Each row is a point on a tangle of strands that fork and nearly touch. The rows are in no order.
Points whose rows are less than 50.7 apart are linked; no others are. Some points are linked to none.
q970: [-21   6  24 -23   3  13  13  -4  -9   4  35  -5   5  -7  -7 -25   6   1
 -12 -37   0   3   6  -5  14  25  -9  -6 -16   7  -1  13 -15  -1 -13]
q99: [ -1  16  36 -21 -22   2  39   7 -24 -10  33 -18   7 -16 -11 -34  -6  -2
 -15 -20 -19  -2  13  -8   8  10 -24  -4  -7  -5   5   1 -19  -7 -20]
q124: [-25   1 -34 -12   4   1 -14   5   1 -15  20  14  -9  16  -8   6  26   7
 -20  19  27  18  -1 -10 -18  40  16   6   8  20 -28  12   8   9  20]
q576: [-18  12   2  35   1  24  -7 -16 -12  17  -2  19   1   3  26  -1  43 -22
 -20  11  17   1 -27  10 -11 -35  22  12  30  -4   8 -13   5   0   6]
q133: [ 14   9  -3  16 -14  12 -30 -12  11  34 -10   8 -23   0  -5  26   8   0
  18  13 -28  -5   2  19   6 -31   9  34  18   9 -18 -43  24  10  12]
q842: [ 26  -2  13   1 -27 -31  37  23   5 -14 -23 -20  23 -11   3 -19 -24  -8
  -1 -12  -6   4 -10 -24   8 -23  -8 -10   7 -19  17  11  -6  -7 -21]
q730: [-14 -22  -5  -5  44  10 -18   3 -26   7  25  17 -24  30   7  24  11   4
  38  -9  20   8  27  24  10  31  -5   2 -46  -3  24  24 -27  15  -4]
q876: [-19 -14 -10  -7  33  14 -10  -5  -3  15  26  15  -1  11 -12   7   9   3
  16 -20  16  13  14  12  16  37  -4  -6 -30  22   5  23  -6  20   4]
q163: [  4 -20 -29   0  -8 -11 -17  17  36   0 -25 -22   3  -6  21  17  -1  -4
 -35  13  16 -16  -8  -5   5 -11  38 -12  21 -15  -4  21  43 -55 -24]
q10: [ 28  -8   2   1   3 -29   1  27  35 -24 -39 -17  21 -10  -9 -22 -19   9
 -12  -4   9 -11 -19 -32  22  -5  17 -18  17 -20  17  13   0 -15 -13]
q750: [-24   6  -3  35   3  15 -11 -13 -11  13   9  20  -1   9  31  -7  37 -25
 -29   9  19  19 -12  15 -10  -4  29   2  12   4  17   8  -2   5  17]
q326: [ -3   5   2  -9 -20  15  -4 -12   1  21  11  -8 -15   5   1   0   8   2
   8 -18 -28 -13   0   3   5 -13   4  11  14  13 -10 -17   6   1   1]
q503: [-14 -18 -17 -14  62  20 -10  10 -31 -10  16   9  -1  19 -27  22  -9   3
  34   0  39   9  35   5   7  45  -5   1 -44  22   6  26 -19  24 -18]
q308: [ 13 -21  -5   4  26 -42 -13  10  33 -40 -37  -4  16 -11 -36   9 -26  14
   7  30   8   0  -7 -40   7   9   2 -14  -6  13   6 -11 -23  18  18]
q369: [-19 -21 -11  17  30  10 -16   5 -25  11  24  21 -26  34  14  15  31  -9
  10  13  13  25  16  33  -1  29   6  -6 -35  -4  27  21 -15  14  10]
q785: [ 25   3  -4 -14 -24  -3 -22  -6  20  17 -12   7 -20 -12 -33  40  -6   4
  27  25  -7   0   7  13   9 -11   5  24  -3  22 -22 -40  36  12  32]
q727: [-15 -10 -21 -31 -13   3  -5  -3   0 -20  16  -6 -17  15   2  -2  15   6
 -29   0  19   5   1 -16 -12  23  27   0  11   0 -25  12   6 -18  16]
q738: [-54   5  24  25   2  26  17 -30  -8   5  32   3  -3  -5  51 -19   1  -2
 -14  -8  -5  10   3  26  -9  12  16 -17  -1  -9  31  32 -21 -27  -9]
q783: [-11   1  -2  39   4  16 -11 -18 -10  13   1  33   3   5  13   9  50 -36
 -15  19  21  12 -17  34 -10 -22  12   3   0   5  17  -4  11  21  16]
q450: [ -1  10   6  35   3  26 -18 -17  -4  36 -14  14 -11   3  19  10  25  -7
   3  12 -20 -10 -17  17 -12 -50  -4  22  31  -6  -7 -43  14   5   0]
q500: [ 32 -19   9  -8   1 -31  20  11  -4 -27 -18 -11  -1 -10 -36   4 -21  -6
  -5   0  -1  15  -3 -14   8  -3 -15  -6 -15  -4   3  -2 -20  27  19]
q499: [ 13  33  -1   2 -30   8  17  14   6  12 -15 -11  24   0  20   5 -35   1
  22 -13 -37 -23   1  -4 -32 -43 -18   1  11  19  -3   4  15 -40 -34]
q408: [  3   7   0 -15 -31  13   1  -1   4  14  -2 -14 -12   2   6   6  -3  -1
  10 -14 -29 -16   0  -2   0 -23   9  12  10  15  -8 -17  12 -12  -6]
q768: [-28  15   6  35   0  28   0 -16 -15  21  -1   9  -5   2  38  -8  35 -13
 -19   6   5  -3 -24   4 -14 -33  20   8  35 -10   8 -12   4 -11   3]
q784: [-19   4 -22   5   2   5 -16  -6   3   7  18  20 -12  17  -3   7  39   0
 -15  11  12  18  -8  -3  -1  19  24  13  13  20 -13   0   6  10  21]
q732: [ 15 -17  -9  -9  -2 -21  -6  26  42   1 -41 -14  13 -12  -3  -6  -8   6
 -10   1   4 -28 -18 -10  10 -13  26 -21  20 -14   6  16  33 -31 -16]
q317: [-11 -22 -11  -8  56  15 -15   6 -23   0  21  15 -13  25 -13  24   0   4
  36  -8  32   9  35  13  11  39  -6   4 -46  13  16  24 -21  22  -8]
q531: [ 20  18  24 -10  10  -1   5   2 -29   9  25   9  12 -18 -30 -19 -13   7
  13 -19   0  -2  21  10  34  27 -50   8 -32  -9  -5   8  -3  37  -4]
q23: [  7  16  25  18   9 -10  -2 -30   1  20  27  31  14 -16  26 -27  -4   3
  39 -26 -18 -15  27  41   0   4 -37   9 -32  -8   5  -2 -14   9 -14]
q951: [-36  -1  14 -18  13  25   2  -2 -11   0  39   0   5   9  14 -22  -3   0
 -14 -33  21  24  16  -5   2  47  10 -11 -23   7   6  40 -20 -10 -13]
q571: [-53  -3  22   8   5  24   1 -15  -8   4  39   5  -5   9  44 -19  -2  -5
 -13 -18   3  21  12  20  -5  32  18 -16 -14  -6  31  39 -26 -23 -10]
q328: [-18   1 -15   1   3  10 -13 -13   5  18  20  13 -14  12  -5   4  35  -1
  -4   0   2  12  -7   3   9  13  16   9  10  16 -11  -2   6  14  20]
q609: [-13   5  -5  -4  -8  16 -10 -18   3  25  16   3 -17   4   1  -1  22   1
   2 -12 -17  -2  -6   4   7   1  11  10  15  13 -11 -12   5   8  12]
q159: [-25  24  11  24  -4  30   4 -12 -10  19   1 -13 -14   0  44  -4   7  16
  -5   0 -29 -17 -10  -7 -22 -35   9   8  38  -4   4 -17  -1 -33 -11]
q766: [  9  -6 -17 -13 -21 -14   0  18  28  10 -31 -16   2  -6   5  18  -6  -3
  -2   1 -10 -22 -13  -6   2 -24  23  -7   6   0  -2   4  40 -31 -15]
q85: [ 30  -4  -3 -21 -24 -18  -8   1  25   5 -29   5  -7 -13 -35  39 -20   2
  28  24   2  -1   5   9   4 -13   5   5  -7  17 -14 -31  36  12  28]
q88: [ 33   8  21  -7 -43  -3  36   8 -15  -5   2 -12  18 -10  -9 -10 -26 -13
  13 -11 -21  -1  14   0   6 -20 -29   4  -1   0   0  -6  -3   4 -14]
q924: [-18 -16 -17  22  31   8 -21   5 -12  13  21  25 -16  31   7  18  31 -13
   6  16  16  29  15  26  -2  31   9  -3 -24   9  19  20  -7  18  15]
q207: [-12  -2 -25 -13  -9   3 -16  -3   6  -6  12   9 -19  15  -7  14  32   2
 -16  16   7   8  -9 -10  -1  11  26  17  15  12 -26  -7  13  -6  21]
q401: [ 12 -34 -12  -5  15 -23 -16  14  52 -23 -36 -10  15  -3 -18   3  -9  17
  -8  39  18 -14 -13 -29   2  11  29 -23  14  -1   6  -1  26 -15   1]
q936: [  2 -39 -17  -2  16 -25 -22  15  55 -21 -35  -6  15  -4 -16  15  -8  15
  -2  59  22 -16 -11 -30  -1  16  22 -18  11   5   4 -15  28  -9   9]
q987: [  0 -13 -27  -3 -19  -1 -18  12  16  -6 -20 -20  -7   5  25  26   4  -4
 -32  14   6  -6  -6  -8   1 -16  40   4  15 -10  -9   7  37 -53 -14]
q364: [-15  -4   1 -29 -18  13   3 -10  -6  -2  15 -14 -17   4   0  -9  13   3
 -16 -22  -5  -5  -2 -12   3   7  18   2  10   6 -14   1   0 -16   8]
q382: [-29  -8   9  20   8  21  -9  -1 -37   6  26  15 -18  25  37  -5  25 -23
 -24  17  11  24   6  36 -15  20  19 -15 -27 -17  36  24 -14  -2  10]
q518: [-11 -20 -28 -13 -18 -13 -33  19  20 -48  -4   8 -13  12  -1  30  19  -3
 -30  65  36  -6   0 -16 -32  27  13  15  16   4 -30 -11  14  -5  12]
q723: [ 17  15  11  -4 -18  16 -11 -20   4  25  10   2  -4  -6   0 -10  -2   1
  26 -17 -32 -21  16  20   5 -10 -19  16  10  13 -11 -20   2  13   5]
q56: [-12  19  13 -13 -29  18  10  -6  -6   4   8 -25  -8  -2  22  -7  -7   4
   2 -22 -33 -19   4  -8 -12 -24   5   3  17  14   0  -8  -1 -34 -17]
q633: [-10  12   3  38   7  30   1 -26  -8  34 -11  16   0  -3  29   3  37 -15
   0  14  -7 -14 -22  23 -19 -46  -7  13  26 -13   0 -36  15   6  -3]
q316: [-17  16 -12  14 -16  20 -28  -2 -12   0  -1   3 -11  14  29   5  27  -3
 -34  10   9   2 -18 -12   4 -21  34  22  39  -5  -7  -9   9 -26   6]
q286: [ 11 -27   5 -20  31 -26   9  11 -17 -35 -12  -9 -10  -9 -50   0 -10   7
 -12   5   6  17  -1 -15  -8  14 -16 -12 -14   1 -13  -3 -29  23  18]
q508: [  3  31   3  22  -8  25   0   4   0  26 -14 -12   3   7  38  11 -23  14
  18  -3 -52 -17   3  -2 -37 -46 -10   8  25  16  -1 -18  11 -32 -20]
q804: [ 11   8  11 -16  29 -14  30  15 -47  -3  15 -17   0 -12 -36 -19 -16   4
 -10  -7  -3  18  -1  -3  24  39 -48 -11 -32 -22  -2  13 -23  30  -4]
q527: [ -2  13  22 -23 -33  12  20  -1  -7  -4  11 -23  -2  -5   7 -13  -7  -1
  -2 -26 -28 -18   7  -7  -5 -14  -2   1  10  12   0  -7  -7 -25 -18]
q15: [-15  -3 -25 -29 -18   3 -11  -6   1 -25  19 -13 -17  21  15  -5   7   7
 -41   3  25   6   3 -14 -12  18  31   0  18 -14 -27  15   6 -23  12]
q555: [  0  -3   8 -28  31  -2  13   7 -27  -7  15  -4   4  -9 -46 -11  -1   4
 -12 -18  18  11   3  -1  15  31 -31  -9 -29   4 -12   8 -13  25  -1]
q121: [  2   6  11 -23  37  -2  21  14 -39  -2  14 -10   5 -10 -40 -17  -7   4
 -12 -13  12  14   5  -3  20  34 -37  -8 -38  -8  -4  11 -17  30 -10]
q111: [ 16 -31  -2 -27   0 -24   8   8  19 -25 -27  -7  -7  -5 -36  19 -14   5
   2  15   8  -2  -2 -15  -3  -5  10 -14 -10   9  -1 -12   4  12  19]
q638: [-23  28 -39  -9 -14  -6 -30   0   4 -34  32  -7 -10  23  25 -10   3   4
 -57  14  45  20  12  -4 -29  28  27  -4  19 -12 -25  19   4   0   8]
q961: [-18  25  11   8 -17  26   5  -8  -6  15   2 -21 -12   0  39   1  -3  15
   2 -12 -37 -19  -2  -8 -22 -34   9   5  28   7   4 -15   0 -40 -20]
q47: [-30   0 -37 -12   0  -9 -20  14   3 -33  14  19  -9  14 -10  17  25   6
 -23  40  32  12   0 -14 -33  46   9  10   8  18 -40   4  10  13  18]
q780: [-12  11  30 -24  -9   7  25   0 -16  -2  34 -13   4 -11  -9 -33   2   1
 -16 -33  -7  -1   7  -6  13  19 -20  -5 -10   4  -1   6 -17  -6 -13]
q914: [ 31  18  15  -5 -44   0  35   7  -8  -1  -6 -14  28  -6   0  -9 -29 -12
  17 -10 -24  -4  12  -3  -7 -32 -27   5   5   5   1  -3   1 -14 -26]
q598: [-26  17   6  30  -6  30  -5 -11 -14  21  -1  -3 -10   3  43  -2  23   2
 -13   2 -11  -8 -20  -4 -12 -38  16  12  37  -5   1 -18   4 -24  -4]
q825: [ 33   0  -5  21  -5 -43  30  18   9 -14 -18 -13  15  -8 -10 -10 -34  -1
   2  -2  -7  17 -17 -38  30   1 -14  -1   7 -26  10  10 -27  16   4]
q640: [ 23  -6  -5   9  22 -46 -13  13  40 -34 -40  -1  18 -13 -39   6 -30  10
  12  27  12   1 -16 -36  19   6  -3 -11   0   7   9 -11 -20  16  22]
q592: [ 51  -2   3  14 -18 -35  13   3  17  -6 -40  11  23 -23 -27   8 -40  -3
  26  12   9  23 -16 -11  24 -11 -27   9   9 -20   0  -2  -8  24  18]
q988: [  7 -35  -3  -4  26 -38  -4   7  14 -46 -28  -5   4 -10 -40  10 -22  10
  -2  27   6   7   1 -35  -9   9   1 -17  -9  11   0  -8 -26  20  22]
q448: [ 19 -25  -4 -17   0 -34  -1   7  34 -20 -35  -2  -1  -6 -32  22 -18   7
  13  28  14  -4  -5 -13   2  -6  11 -15  -9  11   2 -18  13  11  24]
q303: [ -6  -3   7  -3  22   4 -12 -14   1  23  28  16   0  -5  -5  -3   7   2
  26 -32   3  -3  17  22  24  26 -20   3 -34   9   6  12  -6  28  -2]
q52: [-33   5  10  38   0  26   9 -18 -20  15  10  15   4   1  45  -9  30 -30
 -29  12  16   7 -14  24 -19 -15  21  -6   9  -8  22   7   0  -4   9]
q506: [ 20 -25   0 -20  -9 -25  13  15  21 -22 -31 -16   6  -3 -13  -1 -13  -1
  -7  -5   4  -6  -7 -24   6 -11  23 -14  -5  -6   8   2   4  -6  -1]
q660: [ -4 -42 -25  -4 -12 -13 -34  19  29 -49  -7  -3  -8   9   4  25   2  -1
 -27  72  38 -11   4 -24 -33  29  17   2  17  -8 -19  -2  19  -5   5]
q745: [ -4   8 -22  10 -20  14 -41  10  -5 -17 -12   2 -12  17  25  23  20  -3
 -39  19  11   1 -12  -7   2 -26  40  23  31  -3 -13  -9  17 -39  -1]
q115: [  8   6  24   4  17  -4 -10 -11  -6  22  29  23   9 -12   3 -15  -4   8
  31 -33  -1 -11  26  26  21  19 -35   9 -38   0   8  10  -6  28  -8]
q566: [ -9 -13  17   5  20  -6 -14 -17 -10  22  26  22  -4   1  19   6   1   3
  38 -30   0  -1  25  36  13  13 -26   2 -55  -7  21  12 -12  18 -12]
q715: [ 28  15  10   7 -19  18 -16 -22   6  30  -5   8  -4  -3   8  -7  -8   0
  36  -5 -39 -22  21  27  -6 -16 -19  26  16  10 -19 -24   5  13   8]
q556: [  8  36  14  22  11  27  12 -31   3  23   3  -1  -2  -1  35 -15   0  11
  25  -1 -47 -28  13  20 -40 -34 -24   3  23  -4   5 -24 -17 -23 -10]
q728: [ 29 -20   7 -22  -3 -21  17   8   2 -25 -20  -9  -4  -8 -41  10 -15  -4
  -3  -2   1   8   0 -10   5  -4  -9 -12 -12   3  -1 -11  -8  19  20]
q681: [  4  37   3   9 -20  16  12   9   3  12 -11 -16  12   0  33   8 -31  12
  18 -12 -45 -21   3  -9 -35 -42 -11   0  13  23  -1   0  11 -48 -32]
q913: [  1  15  -9   8 -25  16  -7   2   4  25 -11 -13 -11   6  19  16  -8   1
   9  -9 -40 -15  -3  -3  -9 -36  10  17  17  13  -8 -24  22 -17 -12]
q582: [-15   6  -9   5 -18  16 -16  -4  -7  12   1  -5 -20  11  18   8  23   1
 -15  -1 -12  -3 -15 -10   5 -20  30  18  26   3 -11 -15  14 -23   4]
q120: [ 25  -6  12  -1 -11 -31  17  24  18 -20 -32 -21  21  -7  -1 -21 -22  -1
  -9 -13   3  -4 -15 -30  14 -14   9 -14   8 -21  18  12  -4 -12 -17]
q535: [-30   8  -2 -12 -13  18   0 -16  -4  11  23  -6 -10   7  18 -14  16   3
 -15 -17  -5   3  -3  -7   3  11  20   6  19   5  -7   6  -1 -15   8]
q74: [ 24 -16  10 -19 -23 -23  24  16   5 -19 -21 -18   7  -6 -11  -5 -15  -7
  -7 -15  -4  -2  -3 -17   6 -17   6 -11  -8  -6   8  -1  -4   1  -4]
q487: [ 33   2   0   6   2 -29  -6  34  38 -15 -41  -5  24  -7 -23 -17 -17  11
   0   1   2 -18 -33 -23  31  -9   5 -14  27 -21  12   6   1 -12  -6]
q705: [ 17   4  13 -25  -7  10  -2  -8  -5   5  15   2  -4  -8 -29  -5   2   1
   7 -22  -8  -8  10  12  16   8 -21   4  -8  13 -15  -7   2  26  11]
q327: [ 26  -4  16   4 -29 -30  47  20  -9 -16 -10 -26  14  -9  -2 -17 -27 -10
  -8  -9 -11  14  -4 -25  11  -9 -13  -9   0 -22  17   6 -21   4  -9]
q964: [ 22 -11  -5 -10 -13 -27   4  27  33  -2 -42 -11  16 -10  -3  -5 -14   0
   2  -4   0 -25 -22  -9  11 -20  16 -19  12 -12   7  10  24 -18 -15]
q583: [ -8  -2 -18 -11 -19  10 -12  -1   4   2   4  -5 -21  14   2  15  23   3
 -13   8  -6  -1  -9 -10   6  -9  30  19  18   8 -18 -14  14 -16  12]
q65: [-36  10   6   7  -8  22   1 -22  -4  20  22  -2 -10   2  28 -16  23   0
  -8 -16 -11  -1  -8   0   2   0  17   2  20   2   2   3  -6 -12   3]
q648: [-45  10  12  22   0  22  10 -30  -5  21  25   3  -2  -4  41 -21  20  -1
  -5 -12 -13  -2  -7  12  -7   1  10  -7  13  -2  17   8 -13 -14  -3]
q188: [-47   5  15  40  -1  30  27 -26 -20  12  15   9   3  -5  52 -11  20 -18
 -17  13   3   2  -7  30 -22 -11  10 -15  -2 -17  29  10   3 -15   1]
q432: [ 19  19  17 -12  16  -6  19   8 -49   5  18  -2   6 -15 -35 -17 -16   7
   4  -7  -2  10  12   7  35  35 -57   0 -34 -22  -3   9  -9  36   1]
q685: [ -6  -9  11  -9  46   7  -7   6 -20  11  28  10   4   5 -14   5  -6   2
  23 -26  23   5  30   6  26  32 -19   3 -54   8  17  22 -17  25 -20]
q6: [ 24   3  21 -17 -36  -4  32   8 -14 -10   3 -19   8 -10 -13 -12 -16 -12
   1 -18 -20  -1   9  -6   4 -15 -20   1  -3   0   3  -6  -7   3  -9]
q479: [ 16 -11  19 -27 -25 -13  30  13  -7 -18  -8 -24   2  -7 -10 -10 -11  -9
 -13 -21  -8   0   2 -17   2 -10   2  -7  -7  -2   5   0  -7  -5  -5]
q871: [-11 -22   9  -4  34  -1 -19  -6 -21  15  24  19 -19  17  11  20   3   3
  42 -22  14   6  30  31  14  19 -15   6 -58  -8  25  17 -18  19  -8]
q361: [ -3  21   8  33   5  27  -1 -12  -4  35 -12  -3  -8   3  37   3   6  10
  13   9 -41 -19  -4  10 -32 -45 -10  11  31  -3  -2 -36   8 -14 -10]
q346: [ 22  11  18 -17 -20  12  -2 -11  -5  10  13   1  -2  -7 -17  -9  -5  -2
  17 -22 -21 -14  17  14  13   1 -21  11  -3  14 -14 -13   1  21   8]
q808: [-54   5  17  33   0  28  22 -30 -12  11  22   6   2  -7  52 -15  14  -9
 -12   4  -4   4  -4  26 -16  -1  12 -18   2 -14  28  18 -10 -21  -3]
q950: [-17 -13 -17 -17  67  14   2   7 -37 -16   7   3  12   6 -46  12 -11   5
  21   6  41  15  25   0   6  46 -15  -3 -44  23  -4  23 -15  25 -24]
q945: [ 38 -11   4  13   7 -42  20   8  -7 -21 -18  -8  -2 -15 -38  11 -34  -6
   6   7  -3  27  -3 -17  17   4 -27   1  -8  -9   4   0 -27  34  26]
q568: [-12  -9  -9 -35  -8   7   1  -3  -4 -12  13  -8 -13  10 -12  -4  18   4
 -17 -13   5   1  -2 -15  -3  19  20  -2   2   7 -21   4   4  -9  15]
q379: [-18  11   2  42   8  27  12 -38  -8  32  -6  17  10  -9  36   0  33 -15
   2  13 -10 -14 -11  34 -21 -38 -17   4   8 -17   7 -32  16   7  -4]
q362: [ 22   9  -2  -1 -20   7 -29 -13  19  27  -8   8 -22  -7 -21  31   3   6
  23  17 -16   0   7  16   9 -15   9  32   8  18 -25 -41  29  14  26]
q460: [-14 -11 -14 -21  59   1  15  10 -41 -22   5  -4  11  -6 -48  -9  -5   8
  -3  -3  35  24  -1  -7  -5  44 -24 -16 -32   5 -14  19 -23  20 -21]
q743: [ 41   1   1  -3 -24 -29  10  19  27  -2 -41   7  24 -13 -24   4 -32  -5
  26   3   5  -5 -20   1  16 -27 -13  -4  10 -13   2  -3  11   8   1]
q81: [-27  17 -34  -2  -4  -2 -26   5  -1 -28  25   8  -9  18  16  -6  13   5
 -41  13  40  29  10  -9 -33  43  26   0  12   8 -25  21   6   9  12]
q8: [ 22  25   8  -3 -36   8  23   7   0   8  -8 -12  23  -1  11  -1 -31  -4
  23 -14 -32 -16  11  -1 -19 -37 -18   8  11  18  -1  -4   8 -26 -27]
q307: [  5  -5  12 -35   8   2  15   4 -20  -9  12  -5  -3  -7 -41  -9   3   3
 -12 -19   4   4   4  -2  11  18 -21  -8 -18   6 -13   0 -11  20   7]
q480: [-27   3 -35 -15   1   0 -13   5  -2 -23  28   6  -8  18   1  -5  14   7
 -31  10  36  21   5  -9 -28  47  20  -4   8   7 -29  27   7   3  15]
q683: [-13  -5 -10 -19  63   6   9  10 -40 -13   7  -2  13  -3 -48   2  -9   9
  10  -3  36  18  13   1  10  42 -23  -7 -45  13 -10  18 -15  27 -22]
q331: [ 46  -3   2  16 -10 -37  19   2   5 -11 -28   4  10 -21 -30  10 -41  -8
  19  11   2  29  -9 -15  26  -1 -28   9   1 -18   3   5 -17  30  24]
q758: [  2  19   0  23 -10  23 -11  -2  -1  33 -12  -7 -10   7  31  11  -7   8
  14  -1 -47 -18  -1   3 -21 -45  -1  16  25  11  -5 -29  13 -17 -13]
q969: [ 14   0  19 -32  -9   0  17   2 -14  -6  11  -9  -3  -8 -33  -9  -2  -3
  -4 -23  -7   0   5   1  14   9 -23  -2 -13   6 -11  -5  -7  21   6]
q104: [  2 -25   1 -22  42 -21  12  12 -28 -32  -3 -12  -5  -9 -49  -7  -5  11
 -21  -1  13  19  -6 -15 -11  26 -19 -17 -17  -5 -17   6 -32  16   6]
q409: [-13   7 -40 -19 -18  -7 -26   2   6 -40  23 -10 -15  24  19  -4   8   5
 -50  20  36   8   9  -9 -28  24  27   0  21 -16 -31  15   7 -12   6]
q339: [ 26 -10   7  13 -10 -40  41  19  -8 -18  -9 -26   7  -9  -4 -17 -32  -6
  -8  -7 -11  22  -9 -36  17   2 -13  -6  -1 -28  17  11 -30  12   5]
q145: [ 31 -11  -6  -1   9 -40  -2  13  40 -24 -42   2  16 -13 -35   9 -26   7
  16  18  12  -2 -18 -24  18  -8   2 -15   2   1  13 -11  -4  14  19]
q565: [ -1  -4 -24   0 -24   5 -23  11   7  -7 -14 -11 -14  12  15  28  15  -3
 -26  15  -1  -4 -10 -11   5 -20  42  15  16   1 -14  -8  29 -44  -4]
q946: [-27   0  14 -25  12  17  10   0 -13   1  33  -5   8  -2  -6 -22   7   2
 -12 -35  14  11   4  -8  10  40  -4 -11 -21   8   0  24 -15  -3 -15]
q696: [ 16 -31  -6 -19  -6 -21   3  12  29 -20 -33 -18   3  -3  -6   3 -11   2
 -11   1  10 -14  -7 -22   2 -10  29 -17   1  -6   7   8  17 -18  -4]
q524: [ 17  31  13  15  -7  25   2 -21   1  23   2   0   3   3  26 -11 -13   6
  32  -6 -49 -27  21  16 -28 -32 -25  13  23  10  -2 -22 -10 -19 -10]
q164: [-33   8   4  37   6  19  19 -43 -15  21  12  19  11  -4  41  -2  18  -7
  11   4 -19 -10   3  44 -19 -21 -16 -14 -25 -19  18 -15  11   0  -5]
q938: [  9   8   0  27  -7  20 -28 -15   2  38 -11  11 -17   1   7  20  16  -2
  11  13 -26  -6 -10  18   0 -41   5  31  27   2 -14 -43  19  10   5]
q776: [ 22  20  27   1  11  -4   0  -3 -24  17  31  24  17 -17 -10 -24 -13   7
  26 -23   3 -10  29  17  29  24 -49  13 -34  -8   0  11  -1  33  -8]
q894: [-30   2  10  27   6  10  11 -40  -9  20  21  21   5  -2  39  -4  10   0
  24  -8 -23  -4  10  48 -11 -10 -20 -14 -40 -16  23  -5  -2  -1  -9]
q415: [-21   3 -31 -10 -14 -11 -35  17  11 -43   4  19 -10  13  -1  19  30   0
 -33  50  35   6  -2 -15 -32  35  14  19  17  14 -36  -8   9   8  15]
q301: [-43  -5  17  -8  13  27   0  -4  -8   0  41   2  -2  14  28 -18  -7  -5
 -12 -26  15  27  18   7  -1  46  16 -12 -21   1  19  48 -27 -16 -14]
q794: [ 27  20  11   7 -24  19  -6 -12   2  23  -5   0   3   3  16  -5 -19  -2
  36  -8 -43 -24  24  18 -15 -28 -23  22  18  17 -14 -20   4  -4  -7]
q740: [-21 -16 -19   7  37  12 -16   2  -5  11  25  18 -11  22  -4  15  17   2
  15  -1  16  23  19  15   4  43   4  -2 -25  21   8  25  -6  21   7]
q435: [ 30 -12  -4 -20 -10 -33  -3   5  35  -7 -38   4  -2 -16 -38  32 -24   5
  26  28  11  -1  -5   0   3 -13   4  -6  -8  10  -1 -23  26  13  27]
q239: [ 41   3  -5  13   4 -40   4  16  30 -19 -32   1  19 -13 -29  -1 -31   4
  13   8   7   6 -25 -28  30  -9  -9  -1   8 -14  10  -1 -16  15  11]
q296: [ 13 -38 -13 -14   2 -23  -6  12  40 -24 -32 -15   3   0  -6   7  -7   8
 -12  20  16 -10  -7 -25   1   0  35 -18   7  -7   6   6  23 -18  -1]
q684: [  7 -21 -21  -3  -2 -17 -16  22  40   6 -33 -19   6 -13  12   8  -2   1
 -24  10   8 -26 -13  -7   7 -11  29 -19  25 -16  -4  19  46 -47 -22]
q20: [  8  14  26 -19 -39   6  33   8 -13 -10  11 -23   6 -10  -1 -18 -15  -5
  -5 -26 -24 -11  11  -9  -3 -16 -12  -1   5   6   5  -5 -10 -18 -20]
q519: [  1  30   9  28  10  29  10 -21  -2  30  -5  -3  -6   2  39  -3   4  14
  15   6 -43 -23   2  14 -40 -41 -18   6  28  -5   2 -30  -2 -22  -9]
q570: [ -8   3  23  14  12  -9  -1 -26  -3  19  30  25   8 -10  26 -13  -2   3
  37 -28 -13  -9  24  39   5   6 -31  -1 -45  -5  20   3 -15  10 -19]
q797: [-24   9 -13  24   3  10 -18 -10   0  10  14  20  -4  15  16  -4  40 -13
 -24   9  17  23  -9   4  -4   9  29   7  17  10   2   9   1   8  21]
q949: [ 33  -2  -3  -2  -1 -30  -6  32  44  -4 -44   1  21  -9 -23  -8 -15   8
  10   4   1 -26 -31  -8  19 -20   7 -18  25 -17  10   5  17 -12  -6]
q160: [ 36   5  -3   0 -11 -31  -4  29  39   1 -44  10  26 -10 -28  -1 -23   5
  23   4   3 -20 -30   0  20 -26  -4 -13  25 -21   6  -3  14  -2  -1]
q227: [-20  -6  -2  -3  17  12 -10 -13   5  21  30  13  -3   7  -6  -4  17  -1
  10 -25   2   6   6  13  17  25  -3  -4 -17  16   3  13  -3  18   7]
q984: [ 39   8 -10  19   3 -41   6  20  25 -19 -27  -5  21  -8 -22  -8 -32   5
   7   5   0   6 -29 -43  40   1  -9   2  14 -18   8   6 -22  10   5]
q850: [-18 -18 -11   1  37  14 -20   9 -29   4  27  16 -29  39  13  18  22  -4
  22   6  16  19  21  28   1  35   3  -5 -39  -6  27  25 -22  11   2]
q125: [-10   9   0  36   3  24 -14 -16  -4  13 -10  32   3   4  13   5  47 -31
 -16  15  26   2 -32  23 -12 -40  18  11  23   5   9 -18  10  11  13]
q976: [-12 -18  -4 -29  49  -6  13  13 -35 -24   6  -8   7  -7 -43 -16  -2   9
 -18  -9  31  23  -6 -13 -16  38 -18 -17 -22  -1 -19  19 -27  14 -10]
q158: [ 48   1   5   7 -25 -32  13   9  21  -4 -41  12  27 -20 -29   8 -37  -2
  31   7  10  10 -18  -3  23 -21 -22   4  12 -18  -3  -3   3  18   7]
q533: [-20  10  -1  37   9  18  11 -45  -9  32   2  17   9 -10  39  -6  25  -8
  12   7 -18 -13  -1  42 -17 -25 -22  -6 -10 -18   8 -23  13   7  -6]

A fork is a point with three links, a tip a point with one. Leave the first point through the second and follow the links. Name the first fork or tip that comes.
q785; q362 -> q894
q303; q227 -> q730
q568; q727 -> q660
q479; q74 -> q936
q984; q239 -> q988
q946; q951 -> q808
q316; q745 -> q949
q88; q914 -> q758

A fork is a point with three links. Follow the links from the first point to the second and name the forks in between, in order.
q684; q728 -> q949
q876; q503 -> q730
q727; q738 -> q808
q583; q65 -> q784, q808
q961; q499 -> q6
q797; q556 -> q784, q758
q648; q408 -> q808, q784

Name the points in between on the shortest way along the links from the first point to the second, in order.
q945; q163 -> q331, q592, q158, q743, q160, q949, q964, q732, q684
q705; q303 -> q969, q307, q555, q121, q804, q432, q531, q776, q115
q738; q326 -> q808, q188, q52, q750, q797, q784, q328, q609
q20; q696 -> q6, q479, q74, q506
q961; q125 -> q159, q598, q768, q576
q164; q938 -> q533, q379, q633, q450
